Points on a hilly landscape, in no order, each with its height.
From any point a ball takes the steepest step (drop divided by distance) to one of its 2 nearest points. It stops when none of these is lower. Distance is the straight distance between rows; heights are no part of it.
K107: [ 18 -14  21 -15  14  -4 -25 -18  13  36  -9  33 -15 -23 -19 -41  -1  14
  31  14]  height 2.22
K129: [  0 -30 -20 -19 -17 -40 -37  -4   2  12  16  -3 -56  -3 -47  12  14 -17
  28  46]  height 1.86
K255: [ -7  15  -3   0  17  -3  21  15  -2 -20  -5   4  17   4  25 -21  -5  38
 -14 -30]  height 1.09
K246: [  0 -28   4  14  20  28 -19 -19  25   7 -15  15  -1 -32 -23  -4  -1 -47
  20  53]  height 3.11
K466: [-10  -4  -6  -1  39  18 -17  -2 -25   0   6 -23 -13  -3 -34  52 -11 -24
 -14  -1]  height 6.19
K670: [  9 -13 -40 -28   1 -58  14   8  33 -58  11 -32   3  -4 -20  37  20  -1
 -20  12]  height 5.47
K500: [  7  11  26   1  11  37 -17  -5 -20  54   0   2   0  -8 -20  -6  -1   4
  35 -11]  height 2.16
K748: [ 12  19   1  -9  12  51  29   3  21  11  -9   9  51 -28  11  11 -18 -23
  16  -9]  height 2.26
K106: [ -2  -8 -38 -19  20 -50   5  -6  33 -46  11 -12  21  -5 -17  45  13   7
 -18  18]  height 5.35
K447: [  3  19  -4 -17  -6  -1  48   2 -22  24  17  24  30  10  25 -30 -25  18
 -20 -37]  height 0.68
K825: [  4  13  -5  16 -28 -11  38 -13 -21   9   8  -3  50  38  32  -8  52  12
   1 -72]  height 2.52
K164: [ -4 -21  13 -13 -17  -4 -25  23  16  -1   7   3 -46 -29 -24 -21   9  25
  57  30]  height 2.48
K72: [-14 -17 -32 -16 -32   0 -13  26   9 -39   2 -18 -33 -21 -29   2 -11 -58
  -4  42]  height 3.61
K999: [-32 -25  -5  40 -26 -13  -7   2  -7 -16  -3 -35 -33  42 -11  35  11  12
 -38 -36]  height 4.88
K147: [ -8  13  30   9  -4  -2 -21 -25 -28  30  13  -2  11  10   3  -9 -21  29
  -1 -16]  height 3.82
K882: [ 20   9  13 -23  22  25  30 -11   7  30  -1  38  16 -14  22 -23 -30  -8
  -1  -6]  height 1.46
K583: [ -9   0 -30 -11  29 -22   5  -9  26 -36   4 -17  45 -10 -16  45   9  12
 -10   7]  height 5.21
K342: [  5  25  16   2 -12  -6 -12 -19  -7  21   6  -5  36   8   4   1 -26  22
  -8 -12]  height 3.58
K989: [  7  13  13  30   2 -15 -10 -23 -25  24 -22  14   0  53  23  -9  20   7
 -37 -31]  height 3.12
K139: [-14 -11 -21  -5  41  10  -4  14 -16 -23   7 -26 -25   4 -19  57  -9 -16
 -25  -9]  height 6.03
K429: [  4   2 -14  -5  -5 -18 -25 -21   2   6 -27  -5   1  -2 -42  14 -15 -43
 -31  31]  height 0.42
K58: [-26 -20 -28   7   0 -27   7  24  14 -44  13 -44 -13  22  -5  43  13  17
 -21 -23]  height 4.65
K373: [ 11   3   4  -9  -3 -12  -9 -24  32   1 -12  32  23 -25  16 -32 -25  -3
  -9  40]  height 4.03
K898: [ -2 -23 -12 -14 -34 -25 -35  15  10   2  11  -5 -53 -11 -45  -3  20   2
  49  49]  height 2.21
K839: [  7 -13  25 -13  26  18  36 -17  14  28  11  39  -8 -42   9 -45 -37  -6
  23  -2]  height 1.74
K996: [  0 -45 -12  21   3  28 -17   0  25 -10  -8  10  -7 -32 -22 -17   6 -57
   9  62]  height 3.29
K110: [ 13  -4   6   2  32  22 -17 -26  12  24 -12  14  14 -24 -20  16  -5 -35
   2  40]  height 2.82
K241: [ 18  11  -1 -10  -4 -25 -13  -7  29  -7 -27   9  17  -7  -2  -7  -8   8
 -21  29]  height 3.88
K625: [  8   1  16   6 -20 -30  -3  31   0 -37 -25  -5 -42  21  22 -26  13  37
 -20   2]  height 4.25
K47: [ 18   0  21 -13 -11 -22  -9  25   6 -24 -17   0 -44   1  12 -26   4  33
  -6  23]  height 4.15
K506: [ -5   4   9  -3  21  48  27  11  37 -11  -9  14  23 -42  15  -9 -29 -12
  19  11]  height 2.01
K621: [ 18 -27  23  -7  18  -7   4 -12  23  11   9  47 -38 -42 -14 -51   0  19
  45   8]  height 1.98
K808: [ 33  17  21 -15   7  13  -1  -4 -10  51 -29  12  -1  22   7 -21  -3  -6
  -9  -4]  height 2.32
K615: [  1  24  -1  -1  -3  41  42  22 -53  16  -2  35  11  32  48 -23   4 -24
   8 -50]  height 2.07
K809: [-19 -18 -45 -24 -37 -10  -8   9   7 -35  43 -20 -44 -18 -13   4  -4 -62
   7  57]  height 4.00
K505: [ 10  -4  19 -25 -19 -12  -4  21  14 -38  18   7 -46 -18   9 -11   6  29
  16  51]  height 4.04
K589: [-37   9  11  68 -28   6 -15 -24 -27   1  -2  -4  -7  43  15  21  23  12
 -18 -46]  height 5.04
K707: [  3  24  15  21  22  39  -1   5 -40  25   0  -5   7  19  15  16  10   0
  -4 -32]  height 3.31
K965: [ 17   7  13 -25  11  21  39   0 -14  34   7  33  14   3  28 -33 -25  -2
 -12 -22]  height 1.20
K832: [  5 -11  17   4   5 -37 -40 -24  -8  22  -9  -6 -24  23 -20   9   0  19
 -22  20]  height 3.10
K783: [  9   5  24 -13 -14  -8 -28 -22   1  51 -16  16  -3  -3 -17 -37 -13   5
  18  24]  height 2.57
K227: [-19 -50 -28  21 -14  20 -25   6  15 -23  15  -2  -8 -24 -18  -9   2 -45
   3  71]  height 3.51
K869: [ -8 -15   1 -12  28   6  -7  -6  30 -29  14  14  -4 -30  11  21 -20  10
   4  36]  height 4.76
K156: [ 26  18  21  -1   4   2  -3 -10 -24  44 -16  16  -1  39  17 -21   1   4
 -20 -21]  height 2.70
K445: [  3 -10 -37 -22  29 -13  12  24   6 -47  -2 -24 -21  -4 -20  41  -1 -24
 -29 -16]  height 5.83
K818: [ -4  16 -10  11 -40  -5  55  -5 -26  -3  -2  15  43  44  38 -17  50  -7
   8 -80]  height 2.44
K120: [ -6 -19  -2  10  -6  11 -11 -21  33 -12   1  31  28 -31  12 -33 -23 -12
   5  52]  height 3.91
K792: [-18  10  11  14  -8  19  27  -5 -72  48  29  34  -9  17  26 -36  -7  -6
  14 -38]  height 1.57
K115: [-16  24   7  19 -13  37  31  14 -66  25  20  21   4  19  45 -21  -4 -11
  13 -53]  height 1.85
K498: [  8  -2  -5   2 -18 -57   9   5  31 -28 -28 -19  11  20  -3 -14  27  42
 -28 -21]  height 4.13
K311: [-11  10  16   3 -21   2 -37 -14   1  30 -14  -8   7  -5 -22  -8 -19   1
  13  28]  height 3.05
K599: [  5  16   8  17  26  31   0  15 -25  15 -19 -20  -3  17  -4  23   8  -8
 -15 -22]  height 3.57
K521: [-23   4  -5   5   7  14 -24 -10 -13   0   7 -27  10  -5 -33  49 -26 -21
   3  12]  height 6.36
K906: [ 11  12  -7   3  25  18   7  32 -10  -4 -37 -22 -19  10 -15  14   5 -15
 -26 -17]  height 3.94
K124: [ -2  31 -17   5 -13  17  57  14 -33  -1 -10  32  30  41  47 -20  28 -16
   3 -67]  height 2.30
K340: [-10   2  13   3   2  14  18  -6 -61  62  17  35 -19  15   9 -49  -1   7
  25 -40]  height 1.27
K940: [ -9  21  18  53 -30   2 -12 -26 -43  20  17  -3  17  32  33   8  14  11
 -12 -54]  height 5.10
K911: [ 29  30  -4   2 -12  26  21  15 -28  16  29  -9  63   3  32  22   5   1
  16 -57]  height 2.79
K530: [ -2  10  10 -15  11  26  30  30  30 -31 -10   7   2 -40  24 -23 -26  18
  11   0]  height 1.75
K590: [ 37  25   0  -6 -25 -19  20 -19 -10  25  10 -21  73  13   2  16  32  -1
   3 -44]  height 2.91
K656: [ -4   3  -1  -7  33   7  25  23   8 -35   3  19  -4 -16  34 -24  -8  35
  -8 -17]  height 1.45
K77: [ 19  32  -1  -3 -11 -11   6 -22   1  14  12 -14  67   5   2  15   2  15
  -2 -29]  height 3.22
K514: [ 18  19  -7 -15   2 -27   5  -5  29  -8 -26  -2  42   2   1  -5  -1  18
 -17   1]  height 3.65
K141: [ -2  -8  17  -7 -22  15 -16  22  22  -3 -23  -3 -31 -29 -16 -26  -3  -1
  35  42]  height 2.69
K374: [ -4  -5   6 -17 -42 -14 -13  11  27 -47  17   2 -32 -21   9 -12   0  16
  18  67]  height 3.95
K252: [ -5  -2  16   5  17  23  -9   0 -34  49   6  18 -18   0  -3 -35   1  23
  33 -27]  height 1.73
K810: [ 23  29  -3 -23  -6  41  35  11  -6  20  15   3  63  -9  20  15  -5 -12
  15 -35]  height 2.54
K219: [-31 -10  12   9  -3 -11 -26   2  -7  -9  14 -27 -14  22   4  26 -14  37
  -4   2]  height 4.21
K208: [-17 -19  -8 -14  35 -12 -10   4  15 -37  40   1 -15  -8  30  38  -8  31
   2  28]  height 4.64
K917: [  1   0   3  -3 -14  34   2  38  32 -21 -36 -11 -20 -38 -12 -17  -9 -28
  22  42]  height 2.92
K668: [-27   6  21   9 -27   7 -36   2  -4  25  -7 -28  -7  -1 -28  -4 -22  19
  32  13]  height 3.42
K895: [-16 -16 -18 -21  10 -11 -12   3  17 -23  51 -12 -36 -12  15  41  -2   3
  15  56]  height 4.49
K3: [ 19   5  -6   2  19  12 -21 -29   0  33 -22   5  12 -15 -36  14 -11 -48
 -16  32]  height 2.28
K881: [-23   0  -7  17   9 -12  -3   8   4 -24   8 -28  16  19  -2  38  -2  32
 -17 -22]  height 4.44
K427: [-29  -4  23  27   4   2 -27 -12 -30   9  11 -10 -10  22   7   1  -6  38
   3 -18]  height 4.02
K170: [ 12  -4  15  20  14 -31 -29 -18 -17  16 -20   0 -23  40  -4   6  16  14
 -42  -5]  height 3.56
K244: [  8  10  -6   3  -3   3   7  39 -12 -12 -43 -39 -34  17 -32  10   0 -21
 -32 -27]  height 4.31
K611: [  6   1   4  14 -21 -44   0  15  13 -31 -24  -2 -21  34  19 -27  15  46
 -34 -16]  height 4.28
K835: [ -9   2 -30  -3  27   4   0 -10  22 -23  -1  -5  47 -24 -25  41  -4 -19
 -11  19]  height 5.03
K395: [-18 -13 -32 -26  -9 -15  -8   3  10 -17  57 -26 -53 -16  -1  33  -5 -33
  16  57]  height 4.30
K493: [ -2  19 -11  -8   7 -11  43   4 -12   0   8  16  35  12  29 -33  -4  31
 -15 -44]  height 1.15
K584: [-35  -5  13  58 -27  -4 -20 -10 -22   6 -19 -18 -28  49   1  16  23  11
 -23 -37]  height 4.99
K335: [ 16  29   1  18   7  24   8   1 -40  15  19   1  41  14  32  18   9   4
  -1 -49]  height 3.03
K470: [ 22   9   5   7 -19 -21  36 -18 -19  15   9 -24  62  25  19   9  70   2
   8 -69]  height 2.64
K975: [-11  -4 -16  -8 -19  20   1  41  24 -40 -21 -21 -24 -31 -19   7 -11 -30
  10  43]  height 3.18
K794: [  0 -11 -17  -4  27  13  -2  -4  37 -32   0  14  20 -33   2  26  -9 -16
  -3  42]  height 4.85
K909: [  3 -20   2  -9  -1 -41 -44 -21  -6  18   3  -7 -39  12 -36  16   0   1
   2  35]  height 2.53
K192: [  9   0  18   3  10  39 -20 -15  -3  59  -6  10   5 -21 -29  -7   1 -17
  46   6]  height 2.45
K640: [ 14 -12 -46 -37  16 -46  17  14  16 -60  13 -25 -27   2 -21  33  14 -27
 -32 -15]  height 5.65
K357: [ 13 -29  28  -3  28   7  21 -23  26   8  12  48 -25 -51  -3 -49 -20  -4
  43  11]  height 1.88
K912: [ 27  13  18 -17  15  31   8   5  16  30 -31  12  -1 -10   7 -17 -11 -15
   3  10]  height 1.84
K333: [-11 -34   2  12 -23  13 -14  -4  33 -39  16  25   0 -38  14 -35  -9 -10
  19  67]  height 3.79
K358: [ 12   9  -2  -6  -5 -50   8 -15  30  -7 -24 -24  41  17 -14  -4  24  27
 -24 -20]  height 3.93
K963: [-38 -27 -30  24 -12 -27   9   9   8 -42  12 -35 -29  42  -2  43  21  12
 -32 -33]  height 4.77

Two balls start at each pair of points below. Name the first point that both come to, or write none.
K611 and K808 -> none
K427 and K599 -> none
K141 and K996 -> none
K192 and K748 -> none
K246 and K917 -> none
K470 and K911 -> none

Where does a ball stop that starts at each point below?
K395 -> K129
K989 -> K447
K227 -> K429
K466 -> K129
K506 -> K255
K107 -> K447
K106 -> K129
K589 -> K340
K58 -> K340
K335 -> K255
K590 -> K340
K170 -> K129
